Each row is a point on a tangle of strands that fork, close into loops and nearly touch. The rows are in no order.
In the rows, 128 means zero.
Two points are linked if the straight distance between their rows is under 144. Some points are linked to none.
K_146: [ 48 113 167 150 131 177 102 220 119 146 151 146  56 111  93  93 124 191
  41  96  90 146 134 168 129 113 161 115 179 135 119 124 120 130  82 108]
K_562: [ 94 142 153 145 114 135 115 151 143 152 194 150 112 103 121 105 100 149
 117 113  90 157 166 142 182 130 128  82 155 116 103  88 136 183 128 129]
K_746: [129  89 128 131 164  90 166 118 128 144 158 129 141  85  91 164  68  94
 197 174  86  96 102  85 100 127 109 186 126  92 166 134 115 100  95 141]
K_184: [ 66 113 121 147 126 166 184 199 147 140 202 157  50 125 105 121 125 117
  86  84 106 127 174 172 133 122  95  85 171 147 120 130 121 133  76 137]
K_280: [120 105 143 119 102  98 139 125 139 127 170 153 125  98 116  97  91 111
  99 112 106 121 170 150 181 145 124 110 154 130 103 100 132 153 152 153]
K_278: [ 79 183 149 168 139 169 102 164  87 179 115  75 112 161 142 127 155 134
 161 135 165 176 132  97 125 138 128 154 134 168 145 112  83 118 106  84]
K_67: [146 149 118 153 158 144 157 123 138 108 136 141 194 141 153 189 124  96
 193 161 158 130  90  73 129 128  68 128 102 154 154 179 134 143 112  80]
K_170: [109 118 133 104 135 124 157 164 141 103 149 159 153 166 149 152 115 122
 152 125 119 172  96 163 130 130 163 146 143 156 149 185 137 123 125  96]
K_345: [165  92 119 146 128 104 123 110 146 113 117 152 181  89 110 147 112  91
 137 164 120 101  95 115 120 172 132 133 150 144 167 146 130 109 143 142]
K_805: [165 131 124 147 148 143 137 122 132 142 167 133 172 116 154 167 117 125
 176 166 102 126  49  81 120 115  63 127  85 121 162 133 160 117 129  73]
K_933: [156 119 122 116 134 107 137  66 154 171 123 106  99 110 150 134 160 102
 153 134 101 139 102 140 152 129  86 131 136 182 139  88 165  67 159 143]
K_655: [131 126  72 163  59 146 121 150 159  82 154 170 143  92 101 100 105 163
 105 120  91 104 146 140 143 146 126  81 147  71 131 107 150 221 119 132]
K_231: [ 65 127 100 137 133 125 157 138  61 142 104 109 115 115  97 135 144 106
 135 109  95 150  98 126 116 152 137 209 139 147 165  99  91  80 104 133]
K_724: [ 80 159 105 144  89 140 132 110 160 132 110 144 174 126 117 147 177 136
 170 121 122 153  99 130 160 182 133  83 131 132 138  97 132 184 117 112]
K_776: [102 109 180 103 185  94 152 100  93 164 127 125 104 106  81 128 133  66
 129 126 132 102 112 119  99 149  88 192 146 141 109 149  88  91  78 169]
K_704: [ 15 130 173 168 153 186 112 237 147 150 188 152  31 101  85 119 121 162
  75  85  70 165 137 162 109 128 130 108 140 148 146 107 113 136  65  94]
K_976: [159 119 113 148  61 160  80 155 173 107 142 183 145 105 144 103 115 197
  76 149  92 135 150 126 141 112 131  57 139  83 120 113 162 177 140  98]
K_131: [ 93 127 140 130 140  92 192 158  63  80  58 105  83 183 110 128 110  97
  87  70 188 101 172 161 128 127 175 161 120 143  98 189 110 122 119 143]
K_269: [ 84  94 181 115 152 135 147 173 161 155 194 125  63 121 114 162 110 129
 130  91  75 129  99 175  98 149 132 142  81  97 137 101 147 124  89 137]
K_148: [166 116  74 126  90 113 106   5 132  97  66  84 146  83 118 108 156 140
 162 115 158 117 155  89 166 135 117 124 133 169 142 130 129 145 203 158]
K_106: [121 116  68 134 125 136 188  95 155 134  73 105 149 122 101 202 129  94
 197 100 112 144 116 106 115 129 153 185 103 124 194 116 122 114  48 142]
K_473: [102 168 167 142 164 157  98 159  88 160 152 103 150 153 138 120 135 153
 151 168 168 151 121  92 125 115 119 131 137 132 124 136  88 142 118  77]
K_138: [103 156 118 137 138 208 129 172 186 146 132 118 128  83 131 160 144 126
 157 124 104 134 137 126 138 114  97 123 167 105 139  97 128 136  62 134]
K_597: [120 152 150 136 146 102 151 117 190 140 144 137 180 123 123 152 134  79
 156 117 144 141 122 132 149 183 130  91 162 170 126 128 139 149 103 157]
K_558: [113 134  99 124 158 141 169 137 171 109 104 121 151 118 129 131 129 105
 183 100 149 121  82 123  96 113 147 148 159 133 146 136 153 138  18 171]
K_532: [ 60 109 152 132 154 139 156 174 112 153 187 154  45 133 118 100 134 104
 131 115 116 132 141 173 124 125  70 135 141 155  95 122 112 112  81 115]
K_156: [122 131 163 132 128 124  89 155 131 127 128 134 186 137 135 136  98 139
 112 147 144 140 157 119 128 145 191 113 147 121 133 169 110 154 154 102]
K_791: [142 172 116 139 118 155 119 129  95 138  94  89 168 136 126 112 159 143
 138 111 171 127 133 114  99 143 175 105 141 123 137 133 101 141 117 133]
K_623: [ 90  88 169 133 132  79 144 122 105 136 136 147 127  94  98 121 102  87
  92  99 101 117 126 146 160 192 130 148 149 132 110 119 119 138 153 155]
K_204: [157 176  81 155 122 151 148  98 116 143 100  98 181 162 143 150 131 115
 183 112 179 134 169 108  96 127 178 119 117 118 148 141  93 155  89 142]
K_563: [152 114 163  97 153  89 137  91  89 168 126 113 101 147 104 113 138  93
 111 110 142  91 124 115  89 141 106 151 113  99 103 142  85 106 120 180]
K_364: [114 109 171 105 131 136 103 168  79 118 124 137 105 120 107  73 148 158
  57 107 121 123 113 182 130 103 112 127 153 151  89 119 129  83 142 128]
K_735: [108 118 121 143 142 108 144 186  44 113 153 143 128 181 125 129  98 118
 112 170 136  83 146 145  82 115 132 124 120 103 138 174  93 119 116 107]
K_875: [140 132 170  90 178 128 121 164 102 121 189 148 150 143 110 102 112 137
 131 143 125 117  88 160  90 109 123 123 124 131 114 172 140 103 118 111]
K_954: [ 82 174 153 136 123 135  96 164  79 155 118  90  85 182 131 130 145 145
 124 111 141 166 144 132 113 147 177 161  95 135 138 111  89 119 153  94]
K_902: [109 139  67 151 132 143 180 121 159  99  78 109 184 127 104 161 131  99
 201 102 159 145  98 114 131 127 143 154 137 170 167 137 146 132  51 137]
K_91: [165 150  89 165 103 165 146  75 167 122  80 106 171 125 160 140 127 130
 202 118 190 137 172 100 125 122 148 110 134 130 147 136 134 179  74 118]
K_995: [150 146 133 136 126 131  85 107  71 170 127  89 155 138 127 113 138 150
 120 143 154 121 120  99  90 134 149 125 111 102 145 101 113 127 149 133]
K_293: [191 114 133  98 120  91 139  67 141 142 104 116  98 127 132 110 144 108
 107 123 150  81 128 103  98 138 118 128 109  85  97 128 123 122 129 201]
K_159: [111 162 164 105 137 157 114 191 112 138 161 110  65 188 167 130 138 173
 112 130 142 167 154 145 127  78 130 117  92 126 102 127 133 114 148  84]
K_402: [137 141 132 156 153 127 124  61 175 149 115  97 182 105 130 159 148  92
 175 138 169 149 118  97 152 167 141 109 155 200 174 146 136 137 118 138]
K_158: [192 138  96 152 126 120 138 126 212  83 138 163 189  76 131 121  91 100
 170 145  89 101 106 133 135 140  92 124 156 134 131 144 192 160 128 130]
K_363: [145 131 188 104 151 142  72 159 145 108 149 169 176 137 159 134  93 165
 112 174 125 142 130 108 136  81 163 130 134 111 112 190 130 156 146  79]
K_168: [ 83 106 163 140 140 101 107 149  79 136 137 120 137 130 109 127  93 124
 109 125 128 134 146 124 155 164 169 154 139 120 137 126  99 147 159 113]
K_90: [ 81 116 184 109 167 127  90 171  85 158  82  68  70 124 106 149 142 131
  88 138 157 106 119 112  99 116 135 200 100 127 150 131 114  77 131 108]
K_771: [163 121  89  99  81 158 123 126 167 103  75 132 144 104 151 134 164 129
 130 121 136 119 140 142 136 117 126 119 149 124 127 126 144 110 149 143]
K_642: [118 102 154 112 159 125 128 172  90 128 153 129 135 129 115 133 125 114
 120 138  98 120  92 168  88 121 117 155 129 151 140 143 119  48 141 113]
K_276: [139  91 101 132 105 104 108  67 112 178  80 131 149 145 133 162 153  97
 123 163 136 120 152  88 115 164 128 139 123  94 142 128  65 124 144 129]
K_281: [ 90 144 143 132 129 126 185 173 177 146 168 150 133 163 129 165 140  83
 150 109 127 171 126 159 136 183 118  84 142 155 125 110 133 144  89 129]
K_936: [180 131 105 111 132 129 142  64 149 151 105  72 135 102 125 158 137  98
 190 118 153 125 155  94 135 110 122 156 124 148 144 125 127 109 141 169]
K_862: [ 67 151 178 133 153 172  87 165 144 161 215 170  86 127 108 104 116 177
 114 135  88 175 140 126 175 101 128  89 125 115  98 106 114 195 103  98]
K_325: [130 127 157 169 147 138 104 116 161 162 170 155 170 110 172 157 113 146
 159 167  87 144  67 110 150 131  94 113 133 133 150 111 168 130 126  59]
K_359: [159 112 118  99  79  96  79  69 157 122 117 155 161  90 144  86 134 161
  85 108  77 147 166 130 141 138 156  96 147 104  97  97 126 133 200 158]
K_264: [167 114  88 133  67 125 110 145 143  78 132 151 119 138 166 107 117 183
  98 145 138 119 142 130 119 117 139  72 101  71 122 102 160 174 162 103]
K_836: [181 129 143 155 128 137  82  90 185 140 139 158 207  94 160 136 129 157
 143 147  80 137  65 126 134 143 118  69 123 136 150 115 190 120 152  86]
K_175: [127 162 111 122 106 145 135 124 145 115 202 160 111 153 159  83 112 159
 120 133 124 162 180 124 149 103 144  78 140 111  95 120 124 174 129 133]
K_761: [136  90 127  97 106 107 155 139 121 129  87 117  85 178 136 169 167 108
 102 123 152 134 114 154 124 146 125 133  74 145 143 136 134  82 168 120]
K_798: [158 120 115 108 128  92 105   8 104 132  85  88 124 100 123  95 152 136
 104 114 145 113 135  84 142 144 138 130 134 147 117 120 108 122 185 196]
K_116: [171 125  89 128 115 151 148 135 173  72 163 150 161 105 170 126 100 134
 179 128  86 139 111 129 149  97 116 139 136 127 144 149 181 143 150 113]
K_846: [169 124 149 105 122  81  98  51 111 138  97 121 124 119 127  76 166 133
  68 119 160 114  93 111 108 155 142  94 116 115  95 114 124 114 164 185]
K_451: [116 110 169 106 168 153 131 185 169 116 197 139 118 103 105 131  91 144
 129  99 100 112 104 160 105 112 135 115 114  95 127 123 157 155  92 157]
K_85: [122 127 109 109 153 151 172 144 110 132 110 124 117 155 142 145 110  93
 165 142 151 124 179 111 118  76 133 184 151 115 138 164  85 120  62 138]
K_696: [186  98 124 137 125 115  88 109 133 111 129 132 157  63 132  61  89 162
 115 135 104 107  94 129 142 106 138 108 162 144 125 106 185 127 164 149]
K_485: [ 95  95 160 103 144 113 149 151 128 144 112 116  58 151 106 167 159 102
  89  96 121 142 102 163 116 175 123 165  68 126 127 112 118  93 132 132]
K_328: [186 126  98 135 148 123 118 120 177  88 112 155 192  61  96 104 107  81
 158 155 104  89 114 110 113 149 119 153 176 143 133 164 135 131 122 166]
K_508: [139 138  91 143 128 138 170 157 115 103 171 134 148 140 113 127 109 108
 169 119 128 110 123 128 113 129 106 117 109 115 132 121 125 159 104 157]
K_942: [166  91 119 114 137 138 131 151 143  98 132 136 166 127 158 153  87 133
 147 148 110 143  92 143 122  89 144 154 139 146 159 189 166  90 161  95]
K_998: [126 149 100 140 129  97 163  76  50 169  48  93 115 200 123 152 136  97
  98  90 141 150 157 127 100 133 193 200 127 152 150 170  82  59 126 145]
K_525: [117 131  83 180  82 143 133 123 164 128 111 178 175 125 145 143 145 140
 146 162 110 130 103 128 129 180 123  81 158 109 158 117 137 162 106  83]
K_241: [ 90 114 148 149 126 176 100 184 117 148 185 160  64 124 123  78 102 203
  42 100  60 160 140 178 134  74 171  82 152 129 116 104 151 134 115 113]
K_160: [147 106 163  99 167  93 132  86 148 183 171 139  86 111 123 119 144 106
 148 149  82 134  82 160 133 120  70 134 122 147 110 100 164  71 128 147]
K_815: [178 164  48 125  90 179 150 149 186  45 126 145 148  97 121 114 131 113
 159  96 132 115 184 131 126 106 105 114 140 115 108 125 136 177 113 168]
K_469: [145 122  79 125  99 111 141  61 157 155 146 129 153 118 144 159 128 130
 189 131  71 135 129 134 152 141 116 114 105  96 150  74 143 137 167 127]
K_474: [105 103 188 108 157 112  88 176  73 127 100 117  97 153 111 122 131 133
  72 163 161  85 130 148 102 104 134 150 106 110 118 163 126  93 133 100]
K_826: [164 103 151  89 116 110  82 173 117  88 144 177 107 147 112 100 115 168
  54 144  92  78 119 162  83 100 136  89  91  60  80 133 144 123 150 142]
K_616: [ 54 135 136 123 155 134 131 203  45 126 129 110 100 122  93 140 128 116
 106 112 102 130 115 168  98 129 134 196 128 159 149 133 101  60 128 103]
K_974: [193 153  79 114 106 127 133 130 116  89 124 150 135 171 167 108 139 128
 129 172 171 101 146 108 102  92  97 106 112 109 110 151 124 124 154 124]
K_121: [105 124 142 123 112 110 115 103  77 133  79 100  91 147 125  98 169 141
 104 119 174 133 123 120 167 145 123 129 120 139 100  99 106 138 161 132]
K_436: [163  84 156 131 140  91 114 124  86 121 155 102 127 101 125  92  79 132
 110 119 127 112 107 145 127 129 155 127 125 155 139 124 166 102 179 142]
K_478: [129 113 143 147 134 106 140 105  85 138  94  86 119 101  96 119 147  96
  94 108 181  95  97 108 134 185 114 132 110 147 132 106 126 127 146 164]
K_733: [160 116 123 103 145 138 144 159 134 100 139 117 151  89 108 107 143 111
 133 104 145 122  80 161 130 122 103 112 145 190 135 127 165  80 142 154]
K_879: [ 60 164 172 149 162 167 116 174  92 153 203 129  97 150 130 113 125 154
 160 154 132 171 127 116 150 106 105 119 128 149 103 118  96 167  95  81]
K_927: [131 176  86 114 116 186 145 127 187 109 129 123 166  93 131 151 144 122
 203 101 102 128 158 131 147 110 104 130 147 117 123 114 129 155 101 161]
K_41: [185 138  86 150 146 140 135 102 119  93 117 108 197 125 134 165  97 112
 196 167 175 111 123  64 117 105 102 161 111 151 179 192 138 136 141 105]
K_703: [ 57 103 195 141 166 129 104 160  71 151  50 101  52 113 127 124 140 120
  47 113 133 114 134 124 112 148 127 204 146 121 101 133  81  88 111 124]
K_442: [125 169  77 152 109 125 149  68 166 147 120 116 184 103 117 164 168 120
 211 107  90 132 118 129 154 165 108  95 112 126 149  75 147 157 132 127]
K_311: [141 120 129 120 163 110 165  65 136 192 132  82 106  92 119 160 108  87
 197 111 108 120 144  97 140 123 122 191 118 118 146 105 125 109 115 176]
K_288: [169 107  99 103  95 100 100  71 129 130  89 139 148 152 146 159 143 115
 118 146 129 117 212  99 123 122 139 126 100  79 112 151  64 123 194 143]
K_381: [ 77 107 169 140 129 127 107 211  82 123 132 146 103 170 122 140 107 147
  78 173 142 103 147 150 105 119 132 110 124 101 130 164 104 120 130  65]
K_630: [181 144 125 105 154 134 128 139 132 102 177 143 155 128 120 106 113 130
 164 148 127 103  85 128  93 101  96 118 107 112 114 143 154 127 120 143]
K_848: [121  96 125 166 134  85 146  99  65 145  61  86 115 138  85 160 127  85
  98 136 196  72  98  75 115 167 120 154  85 128 157 130 103 130 115 135]
K_769: [133 119 147 116 129 113 130  94 126 147  70  76 119 139 145 150 133 125
 117  93 171 148 179 115 142 143 198 153 119 130 137 142  98 135 149 148]
K_186: [183 161  89 112  93 133  66  55 177  81 124 168 187  76 134  75 148 172
 151 144 112 121 115 110 139 118 106 103 125 120 106 105 147 167 171 131]
K_536: [155 144 121 122 112 113 129 167 110  80 164 162 114 172 139  97 130 128
  86 160 175  86 131 136 105 123 102  69 106  98  89 136 126 157 124 131]
K_813: [178 126 113 130 104 116 129  85 126 138 128 107 120 137 176 102 148 124
 128 164 196 121 139 103 134 115  89  90 125 143 118 104 135 117 151 132]
K_752: [143 114 125 108 121 139 128 140 114 154 131 111  87 166 150 163 167 131
 140 152 136 150  96 127 116 120  94 149  81 131 150 115 146  85 147  97]
K_511: [143 154 156 135 121 120  95 151  77 143 161 107 136 173 156 109 142 158
  86 134 152 129 144 137 103 135 159  81 100 123 115 109 122 106 186 114]
K_802: [ 72 114 147 143 164 104 146 111 123 160 106 138 122 110  99 124 143  69
 131 158 133 118 124 106 139 165 110 166 174 130 127 127  80 118  60 153]
K_831: [103 138 162  87 134 159 140 197 145 112 189 138  99 128 102 112 118 155
  91  72 109 153 131 188 124 116 148 101 115 136  97 126 160 147 119 152]
K_657: [ 67 115 169 117 160 135 152 180  56 123  98 125  76 132 102 115 136 108
  62  73 116 102 140 176  96 151 118 176 142 131  93 146  92  72 119 128]
K_966: [132 147 152 110 143 126 121 154 117  74 114 106 122 110 108  69 118 136
  91 100 200  92 143 129 140 124 148 119 151 131  77 147 125 168 127 181]
K_59: [137 156 130  92 146  98 135  74  50 137  70  91  88 175 136  84 141 139
  83  98 153 100 143 124 112  92 142 172 133 116  86 161 106  93 167 180]
K_886: [ 97 116  95 124 115 127 151  95 141 165  53  89 125 139 109 214 153 111
 150 112 129 154  98  98 110 157 159 203  89 137 205 115 106  97  97 121]
K_273: [ 78 122 161 142 124 124 120 135  86 168 107 127  54 158 125  95 153 120
 113 146 153 141 146 114 156 149 109 145 148 138  89 108  80 131 116 107]
K_321: [117 142  95 194 115 146 140 138 178 111 171 175 176 118 142 148 104 138
 161 162 102 119  92 102 148 149  87  80 141 105 144 125 166 203  83  80]
K_961: [128 114  89 132 137  96 153  94  88 144  48  78 132 155  80 201 139 100
 113 114 163 125 108  95  96 130 163 206  86 171 212 171 103  70 115 137]
K_243: [225 122  67 158 123 107 154  24 191 109 100 112 167 125 132 155  83 106
 216 130 146 123 133  89 105 133 154 138 100 130 171 158 160 166 119 152]
K_72: [137 149 141 108 157 127 133  71 157 160  96  79 140 129 133 146 155  99
 162 103 174 172 150 101 146 151 170 146 146 174 141 144 108 120 131 161]
K_619: [165 127 138 145  99 139  86 107 187 139 126 146 180  62 147 109 112 173
 116 124  84 136 110 153 150 130 142  77 169 135 137 101 199 141 154 111]
K_568: [138 160  82 191  87 168 132 145 204 109 160 174 170  76 137 114  95 171
 137 133  81 111 129 131 151 142  89  49 147  95 131 111 188 216 100 104]
K_774: [172 136 147  94 117 121  97  99 141 109 163 129 119 123 172  85 136 149
 115 155 170 130 145 111 156  82  88  92 105 128  80  94 144 107 173 124]
K_376: [117 137 160 102 123 115 114 161 111  85 132 153 106 141 107  71 124 148
  47  99 136 110 160 160 133 130 165 109 159  94  70 163 120 159 135 168]
K_583: [170 108 125 105  99 106  77 172 119  62 118 167 123 139 137  85 102 178
  55 163 124  96 154 144 123  91 148 102 111  88  93 145 153 154 181 114]
K_649: [176 124  80 116 105 143 156 116 133  82  42 115 135 124 129 127 169  96
 121 121 185 110 164 126 141 116 113 137 144 162 129 151 119  95 135 160]
K_187: [104 116 119 143 148  83 149  98  35 154  51  81 105 150  69 152 138 101
  78 125 174  96  76  99  96 151 141 201 102 171 183 160 112  74 122 134]
K_302: [ 97 140 122 140 154 134 174 104 106 157 108 125 138 130 122 144 122  71
 156 135 135 127 157  98 103 130 143 181 162 120 133 141  56 120  30 162]
K_509: [141 138 112  82 119 101 157 123 149  82 141 160 147 184 147 128 139 145
 142 130 140 167  75 153 128 134 152 106 105 142 132 161 167 147 144 117]
K_605: [117 133 136 113 119 163  99 198  88 111 125 130 126 146 138 108 137 172
  93 125 101 149 126 181 127  73 163 125 162 142 117 144 132  80 157 100]
K_290: [162 174 144 124 140 104 111 161  66 137 130 108 130 192 138 114 133 152
  88 153 165  71 142 148  63  87 133  95  79  91 116 148 132  97 171 127]
K_218: [157 121 171 136 132 175  78 175 141 104 180 174 168  89 158 134  85 167
 107 156  85 139 139 116 155  77 110 110 122 120 111 137 157 139 151  76]
K_726: [192 138  71 168 111 122 157  60 197  85  89 109 175 132 140 153 114  96
 204 111 200 118 135 106 119 155 126  87  94 157 148 138 170 187 104 123]
K_566: [133 173 168  98 135 164  85 177 106 116 167 148 128 175 163 116 137 199
  98 139 102 171 142 152 136  49 144 101 106 133  87 126 138  93 172  74]
K_215: [141 161 116 113 128 125 150 118  83 107  65  96 151 153 103 113 164 102
 103  90 187 113 138 126 118 138 141 132 148 152 110 154  96 108 115 182]
K_486: [107 120 116 167  95 115  89  83 113 165  90 128 188 134 110 162 156 118
 136 156 124 148 126  98 133 192 147 107 144 150 163 129  83 125 167 102]
K_767: [ 50 139 164 143 142 177 137 207 170 156 207 157  46 106  71 110 132 147
  74  71  79 147 126 188 144 125  96  67 149 146 118 103 150 149  67 129]
K_472: [164  86  89 109  80  86 112  65 125 130  91 146 129 124 155 114 133 121
  80 122  86 112 179 114 124 154 122 115 145  76  90 109  96 124 193 169]
K_576: [129 177 111  93 114 148 144 157 157  82 211 157 110 127 126  70 119 156
 114  93 105 147 142 157 143  90 127  76 124 122  88 110 153 163 118 165]
K_650: [ 61 118 168 159 141 123 118 128 148 185 109 120  83 114 141 132 153 101
 146 158 133 147 131 116 159 164 109 153 167 148 117  94 100 123  76 117]
K_817: [ 91 111 126 168 124 128 126 114 144 155 132 154 154 142 156 157 130 126
 160 182 124 152  71 101 120 160 124 126 126 111 160 123 120 146  95  71]
K_181: [109 143 141 127 120 167 134 182 116 128 151 120  76 184 175 148 164 156
 131 159 161 150 112 121 129  97  77 106  98 128 118 120 134 124 111  65]
K_634: [143  96 132 114 153 110 113 103 106 172 150  99 131 100  96 150  90 108
 161 150 101 106 144  80 112 124 134 187 111  76 144 130  89 116 135 164]
K_956: [137  83 125 128 144 113 147 141 148 133 170 156 142  91 122 136  82 101
 150 158  70 104 110 139 116 135 113 140 154 106 143 127 134 106 113 138]
K_271: [183 189  62  77  78 149 149 118 210  52 131 175 145 142 162 111 157 123
 140 118 142 133 182 127 108 109 107  93 126 115  87 127 128 138 141 160]
K_512: [151 131 102 129 139 144 148 137  98 115 112 109 156 160 153 162 107 118
 168 153 165 123 159 101 123  78 145 176 127 128 152 175 113 116 126 101]
K_115: [120  97 150 107 151 105 165 126 135 137 208 159  85 120 124 102 128  98
 137 136 103 122 122 178 135 118  58 122 143 149  90 106 142 101 109 141]
K_202: [131 118 105 101  92 159 119 139 189 104 137 167 140 103 167 136 109 162
 128 123  70 166 156 150 168  88 142 136 156 107 120 140 158 157 147 111]
K_951: [ 96 125 147 111 122 119 167 169 110  97 103 129  79 173 122 119 134 128
  83  89 153 124 170 162 127 126 169 134 141 105  92 159  96 151 107 155]
K_820: [128 134 118 133 140 106 118 172  65  91 168 164  97 188 139  74 109 149
 102 169 141  68 145 152  86  80 116  90 125  81  92 175 126 148 130 112]
K_127: [ 99 119 156 123 124 115  79 105 100 174  95  78  82 169 157 138 131 154
 117 106 130 175 150 120 134 142 205 185 118 132 142 121 103 126 169 110]
K_698: [130 129 174 109 139 117 104 116 194 150 164 146 128  97 138 138 145 149
 129 152  87 142 102 148 182 129  82  80 100 127 104  63 190 131 143 105]
K_284: [142 106 140 128 112  99 105 121 111 103 100  99 135 123 145  94 111 147
 103 124 163 140 135 130 167 114 174 128 151 184 134 152 154 119 199 122]
K_988: [ 57 138 135 168 156 131 172 176 170 157 160 126 103 139 121 180 123  78
 178 119 115 154 103 140 102 169 108 139 116 138 150  98 133 135  47 108]
K_201: [163 126 137 109 123 101 108 162  67 107 108 117 114 162 120 106 130 161
  53 122 121  61 128 153  66 105 150 102  81  59 105 124 141 101 179 152]
K_235: [118 117 141 130 112 175 112 175 175 109 200 195 136 115 157 149  83 166
 106 150  59 162 176 125 181  81 107 106 148 110 124 150 151 171 143  76]
K_636: [115 129 133 128 124 108 137 100 169 163 140 121 104 102 142 135 148 104
 150 139 101 146 132 141 205 151  78 110 135 160 110  72 146 123 158 121]
K_88: [178 120 106  88  86  85  60  34 169  83 123 167 161  80 120  60 131 167
 100 136  98 128 117 121 164 119 129  93 129 139  88  90 154 124 202 152]
K_996: [ 67 154 134 161 109 130  97 107 142 177  95 124 143 127 115 160 179 124
 159 137 104 171  96 121 156 206 124 125 129 140 158  73  98 130 139  91]
K_957: [161 128 158 119 110 121  92  83 184 113 164 151 152  94 166 120 120 170
 122 155 120 143 138 109 195  93  78  72 107 142  93  81 175 139 172  82]
K_136: [180 139  86 118 109 122 106  24 171 103  99 117 163  66 125 103 133 134
 183 132 136  95 126  97 144 131  94 122 131 134 124 114 154 150 171 161]
K_253: [134 134  94 125 128  91 155  48  42 165  67  82 103 164 107 119 145 131
 109  93 143 118 112  98 121 119 158 207 128 123 128 146  98  97 137 164]
K_14: [ 51 129 158 142 146 141 124 171 153 163 161 117  64 140 121 163 137 107
 151 113  93 176 102 147 127 168 127 160  88 128 160  71 129 126  93  96]
K_470: [186 112  51 153  99 109 159  35 143 142 114 106 157 113 132 152 103 129
 226 137 103 115 120  96 119 132 126 145 108 100 176 111 141 148 139 131]
K_999: [131 134 134 104 126 135 117 145 127  80 112  93 146  90 119 108 110 137
 126  85 168 127 137 137 171 117 166 137 144 157 120 130 151 156 165 157]
K_526: [121 107 119 147 147  85 186  95  61 129  46 101  87 185 127 142 108  85
 100  89 170 126 187 128 130 111 180 200 128 143 126 182  80  96  98 142]
K_917: [108  81 152 115 147 118 160 168 137 145 135 118  81 142 120 174 122 107
 124 121 132 119  90 152  74 155 142 147  88 116 163 122 134  99  83 129]
K_238: [ 85 141  86 148 127 149 154 161  90 132 150 122 141 134 111 144 126 114
 162 133 104 149 114 122 128 130 121 151 128 132 146 105  99 126  96 121]
K_358: [112 121 131 122 122 182 126 172 168 115  96 140 117 109 146 143 163 142
 123 140 133 130 128 132 144 102 114 136 163 120 133 135 124 126  92 116]

A fork is a point with three links, a tip a point with one. Leave the first point through the second and follow the links. Name the first fork or tip that comes.
K_957, K_698: K_241
K_106, K_886: K_802
K_776, K_563: K_724
K_791, K_995: K_525
K_131, K_951: K_325
K_116, K_158: K_72
K_836, K_619: K_59

A tip is a point with one link. Name the tips that can be reached along the links from each point below, in the order of the rows.
K_359: K_558, K_59, K_271
K_936: K_364, K_509
K_231: K_241
